Points, in no order, along strands that fork and pass close to each other.
Two points are linked if the straight distance between their rows is under 54.2. Some points are linked to none.
fupa: [  0  37  12   4 -18 -30  10   5  23 -13  17   5 -22 -41  -4  12  19   5
   9 -38  30  11]
vok: [ -1  39  20  13  -3 -15 -10  11  36   6  12  11 -11 -49   0   6  19  18
   7 -42  23   1]
Sozog: [ 36  20   9 -12   6 -11 -13   5  25  -9  -6  10   8  -3  -7   2   9  -8
   6 -26  20   5]
sor: [ -3  -6   7  -8   4   7  -2  -8  -6  28 -19  29   7  -3 -12  15   0  12
   4   1  -4 -15]
loka: [  0  20  -3 -12  22  -6   0   2   3 -10   3 -29   5 -18 -13 -14  -5 -18
  -7 -11 -13 -15]
maku: [ -4 -42  -3   6 -16   6  32 -34   4  30   9   1  -7  34  11  -3  13   1
  32  25  -3  30]
nasuk: [  9  -1 -16  10  -1  29 -14 -15  21 -12  -3  -9  -3   6   6 -20   0  -7
  -6  -2  -1  14]
mipel: [ -5  -2  18  13  -1  17  -4 -10  -8  27 -24   5  -8  10   9  31   2 -23
  13  -2 -24 -15]
kenev: [-39  10  -1   7  -4  20 -12  18 -16   0 -10  -1  15  -3   2  16   4  19
   1   1  -2 -27]
Vugus: [ -8   5 -15  -5  -8  -5  -5  22 -10   2 -22  16  14  -6   6  32  -9   8
  27  19  15 -21]
luriz: [ 24   2  -6  17 -19  -2   8  -3  13 -10   0  12 -15 -14   3  12   8 -14
  -3 -20  13  -9]
nases: [  2  30 -16  -3   5 -16  -6  13  -4 -13  12 -18  12 -20  12 -16   3  -2
 -12 -11  18   4]
zibo: [-14  12   9  -8 -15  -5  33  -7  -3  -9   5   2 -13   1 -14 -23 -11 -10
  -3   4   5   6]
dafe: [-14 -16 -16  21 -21   1   6 -21   2  11  11  11 -14 -12  -5 -11  -4   5
   2   9   5  29]
Vek: [-13 -26   2   3  10  15  29 -23   2   7  11 -24 -18  13  10  -2   6 -19
  19  15 -27  -3]
bodas: [ -1 -22  -1   4 -22  15  25  -7  25  -1  39 -18 -17 -17 -17   0  -4   5
  -8   0  24   4]
Zumil: [  9  21  12  -9  21   0 -10  18 -10   4  19 -27   8  15  17 -12  18 -10
 -16 -19 -19  14]
nusiv: [-11  -4  -6   4 -12 -15   9 -19   6 -23  21  12 -12 -22 -19 -32   5  -3
   6   8 -10  14]
pavaf: [ -7 -12  27  -7  22   5   0   9  -8  27   8   3  -8   5   6  16 -10  -7
  14   9 -18  -5]
munok: [ 16 -20 -17  15  14  31 -12  -8  12  -8  -1 -14  -8   5  16   0   5 -15
   0   8 -22  -7]
Zike: [-14 -19  24  20  -7   3  17 -17 -13   8   0   0  -5  14 -16   7  20 -16
  -2  -4 -18 -11]
Lis: [-14 -20 -18  11 -26  -6  26 -31  13 -23  27 -15 -13   4  -2 -26  16  -9
  12  25   0  25]
vudi: [  6   9  24   5  -2 -12   0  -7   7  10  -7  42 -10   3   3 -17 -10  -2
 -10 -14  -5  17]
vapi: [  6 -13 -22  13 -35  17  17 -10   2  10   4  -3 -14 -20  10  21  11   9
  -4   0  24   6]
bup: [ -4   8  -7  20 -23  -1  -3  -4   3  -2  -4   6  22   9 -18  -4  -4 -15
  -9   0   8  -1]
Lok: [-14  20  -2  14 -16 -13  -7 -22 -16  19  -8  25  -1 -12   6  -8  12 -16
  13   0  -5  19]
gol: [ -8 -11 -29   7  -5  20  -1 -16   1  17   2   2  16  11  -1 -38 -11  11
  -1  29 -10  17]
Tis: [ -1  -3   5  -9  28   8 -13 -17  -6  21   7  -4   4 -19   6  -4  11  -9
   4  -6 -14   9]
gid: [-14   2  10 -16   6  -1  -5  -6 -15 -20  -8   9  -5  22   1 -18   0 -12
  17  20 -23   9]
mep: [  9  11  10 -22  13 -29  -6  14 -10 -39   3 -12   8  18   4  -3   8   9
 -22 -13   9  -3]
noru: [ -3 -23  -4   0  14  12  18  -7  11  -1  -4 -19 -16  29  11 -13  -8 -17
  22  31 -30   3]
las: [  7 -33   4  14 -10  14  11 -42  11  28   1  10 -13  27   4  -6  15  -4
  15   3 -10  32]
lat: [  9  -6  13  -3   7 -21  -7   3  -7 -24  13  -8  -5  16  10 -12  -3   3
 -18 -18   1   8]
rono: [ -4   7  -3  11 -38  15  16  -6  -2  -9  -5  -3  -1  11   4   0   0 -12
 -17  -7  21  -4]
Vimod: [  3   0  -1  12 -10   2 -23 -13  22 -13  -2  14  12  10   1  -3  -9   7
 -11 -14  21  31]
bas: [ -7  42  15   1  10  -4 -26  22  16 -18   0   1   1 -17  12  -7  19  15
   1 -26   9 -11]
Dis: [  7 -10  -4   8 -28  -8   2  -5  -3  -9  29   6 -17 -11  23  19  15  -9
   8  -2  10  24]
sobe: [ 14   2  -5  -8   3  -4   9  26 -17   4 -20 -10  22  24  -6  14   6 -29
  10  23 -20 -10]
sev: [ -4  -1   9 -15  11 -28   4 -15  -4  15   4   5 -19 -22  -8   6  -8   7
  -8 -16  14   5]
Sobiz: [ -4 -11 -13  12 -15   6  20  12 -21  19   8 -11   7   4   9  24   7   0
   2   9  10 -27]
Vilez: [-27  -9  18  13  -6   4  14  -3 -24   1  10  -2  -8   2   5  13  15   0
   0   2 -17 -19]
zimid: [ -6   8   4  27 -32  20  -3  -5  34   6   3  26 -11 -23  -7  12  -6  15
  -2 -16  16  18]
Vuge: [ 13 -19 -16 -11  17  -3  -6  -8 -10  -2   1  19  13  -5   2  -3   8  25
 -17   0  -3  -6]
kaba: [  0 -25 -11  -4  18   8  23   2  16  -1   5 -16 -10  26   5 -34 -24 -11
  14  36 -20  24]
Gema: [-16  12  10 -18  -3  -2  22   8   2  -5   3 -26  -1   9 -19 -12 -18 -24
   6  14   0  -5]
Pud: [ 16  -2  -5   5   3 -29  -9   4  11  -5  -5   6   7  -2  -4   9 -33  -4
  -3   3  19  10]
tagi: [ -9  43   1   7   8  -8 -19  26   1 -13  -2 -22   3 -14  23 -10   2  10
 -12 -21  12   0]
supa: [ 13  -7  -6 -17  15  -4  -8  16  19   1  -3  -5  23   5 -23   9 -35  -3
   3  16  16   5]
zep: [  4  -1  19 -13  -3  33  18  15   3  20 -10  -7 -14  25   8   1 -18 -12
   0  12  -1   3]
Zogur: [  8 -22 -12  12 -22   6  32  -5   5  -9  19 -11 -25 -10   5  21  -1   8
  -9  -3  22   1]
Pino: [ 11   7   7 -21  23 -38   3  35  -7 -17   4 -17   1   7  -2  10  -5   5
 -16 -13  10 -11]
Kezel: [-21  -2   5  16  -5  22  -9 -13  -4   7 -24  -5 -21  17  10  13  -3 -13
  12   7 -30 -11]
Tado: [-30   2   5  -3 -10  10  -9   9  -7  -8  -9  17  -6 -16  -6  10  -4  27
   7  -3  -3 -29]
kufi: [ 22   3 -13  -4   7   1  21  22   1  -1  22 -12  -1 -10   3 -29 -14 -14
  -8  12  -8   6]
filam: [-19   9   3 -12   1   5 -18  26  -2 -22   1  -7   0   7   2  -2 -27   7
   9  17  -1   3]
vaf: [  0  23   6 -11  30  24  -4  34  -8   3  10 -33  13  10   5 -10   8   3
 -23  -9 -18  -3]
nad: [  9 -20  18 -15  28  -4 -17  15 -13  -6   9  -9  20  32   1   4   7   6
 -10   3 -18  11]
bipap: [  8   7 -10  -7  21  15 -12   1   3 -10  -7 -29   1  -9  -9  -3   8  -3
 -12 -13 -15 -20]
zer: [ 25   8  -3  11  -8 -21   1  -6  21  -3   1  10 -36 -23   8   3 -15  -3
  -4 -29  20   8]
ganeb: [  2  16  -6  -8 -15   0 -17  -1  28 -15   5  11 -14 -30  -3  12 -14  29
  11 -19  34  12]
Tovu: [-13  17   4   7   3 -10  12  34 -11 -18   7 -24 -14   6   9   8  -3 -11
 -12  -4 -13 -26]
vuso: [  2 -20   2  13 -21   6  10 -25   9 -10   9  35   5 -13 -23   0  20   8
   9   8 -11   7]
repi: [ -5  -3  13 -12 -12   0  -9   5   3 -13  -3   3 -30  -8  21  30  -4  -1
  19  -4   9 -10]
Rola: [  6  -3   1   6   0  -5   7  20  -7 -34  21 -30 -12  16   7  13   0 -17
  -9  -4 -10 -14]
Diret: [-10  -7  -6  -2  -3   0   0  -2 -16   6  18 -22   7   4  14   4  -1   0
  -6   5   9  10]
Nik: [ 27   7   1 -28  21   9  -4   5  -3 -11   0 -16 -16  27  20 -21  -6  -6
  -7  -6  -7  24]
Sal: [-16   1  -8  -7 -18   3 -12 -39 -10  -7   2  24  -1 -15  -8  -1  32  30
  -6  -4   8  25]
mukup: [  7  22 -17   4  26  -5   7  42 -11   7  -9 -16  22  -6   6 -12  -1  -8
 -15  -1  -8 -18]
zovu: [ -9  -4   0   4 -22   4  15  -2 -25   2  12  19  -2  18  15 -11  12  16
 -26   0   0   7]
tak: [-16   8  -1  12   8  -5  -1  -3   4   5  -8 -29  12 -12 -30  -2 -13 -29
   1  -2 -13 -17]
rasam: [ 17   8   4 -12   5  -8  11  17  -4   9   6  19  -1 -20  15  11   5  -1
   7  -5   9  -6]
Nuzug: [ 44  12  -1  -9  11   4  -6   5  18 -12 -12  18  -8  -4  12 -11  -2   0
 -11 -21   1  -8]
raf: [  3  15  10 -22  16  12  -6   2   2  -8  -6   4   2  13  -9 -30 -11 -17
  14  18 -20  15]
gize: [  7 -19 -19   6   5  -9   7  -8 -20 -15  -8   8   8   3  -6   0  15  -5
   4  22 -31 -28]
Bev: [ -2 -23   6 -10   0   6  -3 -21  19 -14  18   1   8   4 -26 -14   6  11
  -1  11  -3  14]
rog: [ 12 -21  10   6   2 -11   6  14 -10 -26  21 -23   3  30   7   5  -4  -6
 -16  10  -1  10]
laten: [  6  13  -4  -9  17  -5 -23 -25   0  15  -7   9   6 -25  -1  -3  14   0
  13 -15  -2   7]
kon: [-19 -33   9   5   1   9  12 -11  -9   3  24  -4  -8  19   9   9   8   4
  14  18 -12  -6]
mevik: [ 19  24 -14  -6  29 -19 -19  27  14  -9 -36 -20  29   5  -5   1  -7  14
 -16  -7  14 -10]
nikol: [ -1   4   8   5  30  -4 -21  17 -15 -10 -15   0   3   5   3  10  14 -12
  -7  -7 -37 -17]
Nek: [  5 -20   0   9 -15  20   3 -45   8  17   0  10 -10   7  10   0  18  10
  -9  -5   6  36]
ruda: [ 17  17  23   1  37 -19  -2  35  16 -13 -17   0  11   7 -11  21  -1  -2
  -3 -21  -8 -36]
dezaz: [ 11  23  13 -18   3 -12  -9   3   1 -29   8  -4   5   1 -15 -12  26   5
 -10 -22   1 -12]
nulup: [ 19 -19 -20   1  -7  -7   4 -12  -7  16 -20  24  -8   1  16  -1 -13  -6
  17  23   1   1]
zuza: [  8   6  -2  17  15   7 -22  23  13  -2   9  17  -3  -8  21  -4  -1  -5
   8  -3 -23  -3]
gizan: [ 29  -7  -8   4 -13  -7   4 -12   0   2 -18  46  -6 -14   3   2  -2  -5
  10   7  -1  -1]
vuku: [  3   4  -8  -2  32   6 -22  11  -3 -30 -22 -15  -5  10   7   5   7   5
 -14 -14 -29 -23]
funup: [ -8  10   3 -25  10   5  23  18 -10   2  10 -39  -9  11   3  -5 -12 -18
   0  16  -9  -3]
Tubul: [-10  -1 -26   7   1  10   6 -27  -9  21  -4  -1  -2 -15   1 -37  -2  -4
  -6  12 -14   4]
novis: [ 14 -47 -13   3  14 -15  18 -12  -2   1   5 -18   1  16 -10  -1 -10 -11
   8  25 -18  -3]
salu: [ 33   7 -10  -8  18  13  13  19  15  -5 -18 -22  -6   1   9  11  -9   3
 -22 -16  10 -25]
fisof: [ 33  13 -13  -7  32 -10   2  41   2 -11 -17 -23   3  -2   4   1  -3  -6
 -25  -8  -7 -24]
vivop: [  0  15  33 -33   9  12   3  -2   6   4 -11  -9 -15   7  -1  14   5  -4
  -6 -33  16  -4]
zupog: [ -2 -10  15  -9  17 -16 -25   7 -15  -4   3   2  32  11  -2  12   9   5
  -1   2   2   1]
Tem: [ -1   0   0 -10  10  -6 -11 -15 -15 -23 -11   2  -9  11  16  -1  18  -8
  15   4 -19   2]
dure: [-20  23  -1   8 -10 -15 -18 -20   5   4 -19  16   5 -15 -10 -19  -3  -8
   3  -2   4  20]
Rumez: [ -2  10  -3  18 -23   2 -24  -9  17 -11 -10  27  27   2 -18   0   0   0
  -5   1  21  12]
potet: [-11  -3  -4   9 -27  20  13   8   5  17   5  25  25 -11 -23   1  -6  15
   4  11  17  -4]
vel: [  8  -6   6 -15  18   1 -20 -13   9   5  -3  -5  12 -11  -3  22  19  28
 -17 -29  21  -2]
kep: [ 18   5  -3  -5  15  17 -21  21   6  -2 -17  -1  29   5   6  18  13   0
  -6  -4   3 -20]
didit: [  1   5  13   3 -16  15   2   4  15   1  -6  -2 -14  19   2   9 -31 -13
   5   0  12   2]
koti: [ 13   4   9 -19  -4  24  15  20  -7  11 -17   6 -11  28  11   4 -10   9
  -8  -4   5  -8]
dif: [-15   1 -12   3  -6 -16  -6 -11 -13  20   6 -24  13  -3   3   2 -11   5
 -19  -6  28  21]
zofeg: [ 14   8   6   6  15 -13 -24  21  24 -20  12   6   1 -10   4   0  -9 -12
  14  -1  -3   8]
Bak: [-32  11   2   4 -23 -21   5   4 -42  14 -19   3   8  14   4   8  -2  12
   2   0  18  -4]
tira: [ -9  -4  10 -20   3  -4  -1  -7  -3  22   1  15  17 -11 -28  -3  -8  -9
  31  18   2   7]
rup: [-20   7  -9   4 -18 -31  10 -12 -15  15   3 -12  12 -21  -5  18   1   7
 -10  -7  32   3]
regi: [-15   7 -28   8 -12   4  -8   2  -9   5 -14  -3   0 -18  18   4 -19  23
  -3   1  24 -14]
tulag: [ -9 -33 -27  23  -4  14  13  -8 -23  22 -20 -16 -15  34  13 -15 -15  -3
  11  34 -23  -1]
goki: [ 43   1  -7 -18   9  24   4  12  13  -5  -6 -13 -20   0   7  -1 -10  -3
  -9 -17   2  -5]
Ruvu: [ 19 -11   4  16  -6 -20   4  -8   1   7  -3  41  -8 -19  -6  -7  -3   6
  -1 -11   2   4]
Sepop: [  7 -11 -14 -10 -11  20  35   7 -10  -7  -3   3   3  21   2 -22   8  -6
  -1  30 -12 -10]
pasa: [ -3   2  -2  17 -23  10  -6   1 -14   9  -5   3  -3  19  20  -1   7  14
 -26 -15  14   2]
fotiz: [ 16 -23  -1 -13  23  11   2  13 -15 -17   0 -17   1  26   1   3  16   4
 -18   8 -22 -10]
peful: [ 16 -23 -21  -7   5  25 -15  -4  -1  10  -6  11  14  -1  15  -4   9  24
  -9   9   6  -2]
besut: [ 11 -42 -16   3  -9   7  37 -16  -3  30  12  -1   0  26  12  -6   0   0
  15  26  -4   4]
fasi: [ 15  15   3  15 -31  17  13   4  27  -5  21  29 -20 -22 -16  -4   4  28
  -4 -14  19  24]
Tumit: [ 14  24  18   4  -7  -2   0  10   4  -3  -8  35   1  16   5 -20  10  -1
 -15 -24   5   9]
Kavor: [  2  -5   6  -4   1  -5  -4  -1   3 -32  24   9  14   7 -20 -19  21  10
 -10  -2  -8   1]
zaf: [ -8  38  12   7  17 -16 -23  11  16  -5  -1   7  -9 -32  23  16  20  25
  10 -32  19  -6]
Linir: [ 15  -6  -2  17  -8 -21  -2  -6  20   5   3   8 -18 -11   0   6 -36  -9
  -5 -15  13  17]
dozep: [-24 -15 -21  29 -39   5  30 -32  15  -8  14   2 -19  -2 -10 -16   1   5
  14  24  -2  33]
Sefa: [ -4   1 -17  -4 -16  21 -15 -35  -3   0  -6   5  -8 -16   2  -5  13  23
  -6   0   8  12]
fusul: [ -2   2   8   1 -25 -15  14 -10  -1 -14  13  19  -1  -2 -17   4  15  12
 -12 -17  19  13]
fidal: [ -4   6  -3  16  12   3 -21  13 -13   1 -15  22   2  -5  17  -4   4  -2
  -1   4 -27 -14]
nelis: [ 10   9   8 -20  28   9   1  34  -1  11  20 -13  14  -4  -2  -8   0  13
 -15   2 -10  -7]
zuvu: [-19   5  -5  14  -6  16   1  31 -21  11   2  -7  12   1  16  25  -1   9
   2   5   5 -28]
zuk: [ 10  24  20   0  30 -13  -6  23  27 -13 -19 -20  -4  -1 -17   9 -13   2
 -10 -30   1 -24]
pum: [-12  18   9  -7  -6  14  -6   7  -4 -17 -13   3 -36   7  28   6 -12   3
   7  -3  -1  -4]
Mel: [-18   6   2  17   0 -10  -4   7  10   6  17 -18  10 -24 -11   9 -15 -13
   4  -6   6  -5]
Zalil: [-18 -36  -3   1  -4   3   0 -36   6 -14  18 -18  -2   5 -20   1   5   4
   7  17   1  14]
nurul: [ -6   7  22  -1  15 -28 -19  18   4 -29  10  -8   3   0  -8  10  -9 -19
  20   2  -7   5]
Betu: [-15  -8 -14  18 -10   5  10 -39 -13  25   9  -1 -10 -15  -2 -22  10   3
  -1   6  -6  19]
vene: [-28  19   1   8 -20 -22   9  -6 -31  28 -12  -1  12 -13   6  18   8   0
   9  -4  22  -5]
rikud: [ -3   0   3 -15  12 -34 -13   6   0 -32  -1   0   6  -9 -11   7  -1  -7
  16   8  -3 -16]
Kubo: [-19   1  -5   8 -11  -9 -12 -34 -17  -8  -7   9  -9  -7   9  -5  22  -2
  16   0 -18   9]
roruk: [  2 -11  -4 -16  10 -16  11 -27   0   6  -3 -10 -17 -13  -4   3  -4  -7
   5   6   6   1]
nudig: [ 18  13  18 -18  22  21   1  20   6  11 -19  -1  -4  25  10   3   0  13
 -22 -15  -2  -6]
kimol: [ -5  -9   5  12  -2  28  -9  -9   7 -19   2  -3 -12  31   1 -17   5   9
 -19  -5 -13   4]
purus: [  5  -8 -13  -4   6  14  12  23   4  -4  13 -15  -4  17   8 -26 -27 -12
 -10  28 -16   8]
tifi: [-20 -27   5 -11   7  12  -1   1 -24  24 -10  -8   8  30   4 -11  -6  25
   3  16 -12   6]
volab: [ 16  -1   7  15 -22  -1  31 -13   4  -5  12  28 -17  -3  -3   0  25 -18
  -5 -11  -2   1]
roruv: [ 10   2  19 -10  12 -11  -2   9  20  -5 -11  -9 -11  11 -27  -1 -31  -4
 -13 -18   7 -10]
Bufi: [ 13  -2  -6 -11   1   3   5 -22  11  -4  -7 -25  17  11 -17   2   3 -24
   5  15   4   3]
puli: [ -8 -24 -19   7 -14  18 -17 -39  -1   4   1 -10  -3   2  14  -1  14  17
  -9  -4   7  19]
kovo: [-26  17  14  13  -4 -15 -16 -17  -1   3 -24  17   4   5 -23 -12 -10  -6
   2  -3  -8  -7]
fas: [ -5   5  19  -6   0 -15   0  -3  12  -6  -8   9  -4   3 -29   3 -21  -9
   6  -2  -9  -6]
norip: [ 15  -3   0 -14 -14 -23  17   9  -3  -6  22   4  -9  -9  19  19   3  -5
   8  -3  24   4]
seped: [ -1 -20  17  -1   7  12  -1 -15   5  -9   0 -17  -2  45   3 -10   1  -5
 -16   2 -11  21]
Vop: [  7 -12 -13   4 -13 -18  14 -12 -20  -8 -13   0   6   8  -3  13  11 -10
   7  16   0 -13]
Lozot: [ -7 -19 -23  18 -19 -29   3  -7 -24  10   1   9  18 -15   1   7   3 -11
  15  17  -1  -8]
dopu: [-12   9  -9   8 -17 -30   2 -18 -27  12 -31  18  10  10  -2  -4  -5  14
 -10  -4  17  -2]
fek: [ 11  22  -7   1 -28  -8  -8   0  24 -16   2  27 -10 -22 -10  -7 -11  25
  -5 -11  30  28]
Ser: [-17  29   5   2   8 -12  12  34 -13  -3 -14 -12  -7  -1   7  15  -5  -6
   4  -7  -4 -42]
tal: [-12 -14  -1  10  -5  24  15   3 -28  24 -15 -15  -9  43  16 -13   0   6
  -1  19 -21  -1]
Vuk: [  4  -5  -6 -11   4   6   1   8  10   5   5  16  11  -1 -17 -24 -17  -6
  22  25  -9   9]
mubo: [  9  32  12  -7 -17  -5   6  12  22 -25 -14  12 -14   8  -8  -4 -12   9
  -9 -20  27  -9]
kori: [ 16  -5  -7  -6   5  24 -17   7  14  15   4  13  22 -18  10  21  17  11
   4  -2   6  -9]
dib: [ 11  15   8 -13  12  -4   2  11  13   3  -8  11  -2 -24   1  27   5  -3
  22  -6   7 -16]
kome: [  2 -10   1 -32  23  -2   8  -9  -2  10   6 -33 -18 -18   6  14   0 -10
   9  -3  -2  -6]
pel: [-10   8  20   8  19   8  -9  14  -8  34 -13  -1  -2   3   2  18  -2 -19
  16  -2 -27  -9]
das: [  3  -3  11   3 -11  11  22   9  14  -7  40  -9  -1  -7 -19 -16 -13   7
 -14 -10  14   6]
gato: [ 15 -38 -11   6  22  -6   2  -2 -10 -10  -2 -27   1  30  -1   3   2 -15
 -15  16 -29  -8]
bokot: [ 12  17  15   0   8  -7 -11  30 -12  -1  -6  27   3  21  19 -16  -4  12
 -23  -8  -5  12]
furar: [ -4  10  16 -15  -8 -29  13 -12   7  -5  17   6 -15 -37 -15  19   6   5
  11 -23  25  12]
mit: [-13 -10   8  -5  -7 -10   4 -10   1  18  21  15  13 -16 -20  11   2   2
  15   6   5   8]
zon: [ 17 -34   1 -10  12 -14  10 -27  -3  14   2  -9  -6   5  -8  12   2 -13
   7   6  -4   7]
gatu: [  3   2   9  -9  12   0  12  25  -5  14  20   7  18 -17  -9  -8   3   4
  -4  -5   1 -15]
deno: [-14   4   2  17  -5   4 -13  16  16   6 -10   2  -2 -22  -1  32 -23  12
   9  -7  22 -19]
maz: [-19  20  -6   3  -9   2 -29  13  20 -13 -10 -18   1 -25   2  25  -8  10
  16 -11  21 -16]
Gopu: [  5  11  13 -18   9  21 -11   2   6   8   6 -30  -1   7   6  10   5   4
 -14 -24  18  -3]
vika: [ -1 -30 -34  27   5  25  -1 -18  -2   5 -12 -19  -6  15  15  -9   0  -6
   4  23 -25  -5]
Nema: [ 16 -26 -21   5 -11  -4   6 -22 -18  29 -13  27  14   2   1 -13  -1   2
  20  27  -2   3]
vuke: [-10  -1  -3   1  -2   8  -8 -12   7 -18  22  24 -14 -26  -4 -24   9   8
  14   9 -22  15]
dinir: [-28  18   8   7  -9  27 -15   3  -9  -8 -19  -9 -20  20  19  -5  -6  -9
  -2   3 -15  -2]
gat: [-11  19  -6  -7  -2  18 -13   2  30  -6   9 -13   0 -35  -6  10  -4  21
   1 -12  26  -9]
ras: [ -7  -8 -29   8 -24  18   4 -13  -9  14  -3  -5   1 -28   6   7  -1   2
   8  10  17  -7]
bizug: [-30   5 -22  23 -15 -14 -20   0  -4  -3   6  -4   7 -24   6  -3  -6  22
 -12  -8  11   2]
tamu: [  7  -5  11 -31  18   2  -8  11  10  16 -13   6  19  -3 -23  13 -22   4
  24  10   6   0]
sudof: [ 16  -3  -7  -6   1 -10   9  14 -14  -4  -1 -23  17  28   4  -7  -2 -42
   2  29 -14  17]
teruk: [  9  25  25 -22  19  -3   2   9   8  11 -21   5  -4   7   1   2   3  14
 -11 -24   9  -5]
liliv: [ -5 -22  -9  17   9  -5 -19   7  -8   1  -4 -26  20  15  -9   9 -22   3
 -13   6  -3   0]
nif: [ -9  10   6  -8   7   2   0  14   9  -6  35 -23  -9 -17  -4  -7 -19  -3
   3 -10  10   2]
fiban: [ 10  14 -13   2  20 -14 -27  26   5 -19 -24  -7  36   2   9  20   4   7
 -10  -5  16 -13]
pigu: [-13  -7 -20   8  11   7  -3 -10 -16  11   4 -28   6  -1  14 -21 -15 -12
  -9   7 -15   9]
kapa: [-12  15  10  -7   0   3 -17  -6  14  -4  23  25   0 -36  -9 -14  19  15
  12 -12  -1  16]
Gaz: [ -6 -13  -9  21 -13 -18  23 -35 -20  17  12   5  -5  -8 -11 -17  20 -17
  -6   2 -12  10]
ninem: [  0   1 -11  -6 -22  12  22   5 -24   3  -9  13   0  16   5 -20   1  15
 -14  20   4  -4]
Nifo: [-31  15  20  -4   5 -11   9  36 -17   0  -4  12   6   6  -8   7  -3  -4
   7   7 -13 -28]
dinet: [ 11  17 -19   3  11  -2  11  34 -11   4  11 -12  15 -11   9 -13  -9 -22
   2  21 -16  -8]
nudil: [ -4  15 -12  14 -24  -2 -13   9   8   2   0  24  22 -28   1   7   8 -14
  23   6   4  -6]
gof: [  8   6  23   1  25 -44   5  28   5 -14  -6   5  13  -1  -7  21  -4   6
  -1 -21  12 -19]
gumu: [  9  -9  -5  12   7  13   3  24 -14  19 -24   2  24  25 -13  10  -6 -14
   7  20 -20 -21]
Sutap: [  7 -21  -9  10 -13  -1  16 -25 -17  37 -12  30   5  -3 -14   2   1  13
   1   5  -1  -2]
Bago: [ -9 -10   6  18 -18   3  29 -29 -13  21   2  15  -5 -11 -15  -6  22 -11
  -9   0 -19 -17]
logur: [ 13   9   5  -2   3 -12 -28  -5  18  -7  -9  11  16  -6   1   5   9  18
 -11 -27  22   8]
gakap: [ -5 -11  16 -11  16  14 -17 -10  -1  27  15   2  -3   0  10   3   1 -10
  19  12 -17  15]
guse: [ -3  11  -4  -5 -23  -6  28 -16  10 -17  22   9 -27 -16 -14 -27  -4  -4
   8   8  10  22]
zonam: [  7 -14 -13  -1  12 -22 -20  -2 -19   0 -15  12  32   7   2  13   4  26
 -10   0   6  -9]
vuru: [-16  -4  -3  10 -13   5  -4   6   9  -6  -7  24  -7 -13  -8  23 -14  29
  10   1  15 -13]
Nafu: [ -5  12   0  18 -28  20  -1  -6  24   9  -4  12 -12 -11   1   8 -21  -7
   4   0  15  14]
Vup: [ -7  19  20  21  11  -3 -14  26  10   3 -16  11  26  12 -19   5  -7 -22
  -4  -9 -13 -12]
magod: [  7 -12   7 -19   6  11  -2 -14   8   8  13 -12  -8  -3   6  18   5  23
 -13 -17  23   7]
dopas: [  3 -10  -6  -6  10   3 -30 -14   3  -5 -27  10   5   4 -12  -2 -12 -14
  26  19 -25  -5]
saz: [  0   0   6  -6  18   5  -5  -3 -19  25 -29   1  13  13 -13  -3   1   7
 -14   1 -18 -15]
soge: [-11 -15 -14  14 -27   7   3 -31  15 -24  21  -8   8   6  -3   0  19   0
   8  13   8  22]
Nupus: [-19   6  12  14 -13  -2   7  -5  11  16  31   6  10 -28 -15  10   2 -10
   2  -7  10   4]
vibub: [ -6   7 -17   5  -3 -28 -16  -1  -2  -8  13   3   4 -29   1 -16  -1  14
 -17 -15  15   3]
Desu: [  8   0  17 -24 -10   1  -2  -3  17 -10  10  14 -24 -16   2  31   6  -8
  31  -6  14  -7]
sadu: [ -1  -2   5   7 -21  -4  15 -12   1 -11  20  16 -25 -21  10   8  22  -1
  10   4  -5   8]
bef: [ 14 -28  -6 -15  -4  20  39  -5 -14  17   0  -7   2  27  14  -7  15  -5
  11  31  -6  -8]
paf: [ 22  22  13 -16  19   6 -19  30   2 -19  10 -12  -5  23  19 -17   6  -1
 -19 -20  -5  15]
Bolo: [  2 -19  -6  14  13  10  -2   7 -15   8  -9   4  15   9 -12  13   5 -11
   8  14 -32 -32]
gif: [ 14 -15  12 -23  16   5  -1 -19  11   1   5 -19 -16  26   9 -25 -11  -5
  -6   7   5  27]
taf: [-12  29   4 -25   9   5 -15 -13  -3  -2   5  14   8 -25   1 -19  16  15
   9  -9   4   0]
Bopo: [ -2   0  -5 -14  14  -1  21   7 -23   4   7 -44   8  33   7  -9   7 -34
  -1  20 -14  14]
Tifek: [-17  -6  11  -6  12   7 -19  -4 -20  17 -17  10  23  21 -12 -12  -8  21
 -13   9 -14  -1]

A fork is a point with three links. Follow the links from the first point to the second and name the forks in between, in order.
vuku, zaf -> Mel
kaba, nudig -> logur
Pino, fisof -> mep > Betu
Zalil, kon -> Betu
seped, taf -> rasam
vapi, Lok -> Mel > tira
dafe, mit -> mep > tira

A fork is a point with three links, a tip a point with one. Leave the first point through the second and follow the links. Name the first fork or tip that comes.
Tifek, saz -> bokot
koti, nudig -> logur
sadu, volab -> tira
dure, kovo -> mep
ras, regi -> roruk
Tubul, pigu -> dopu
dinet, kufi -> Betu
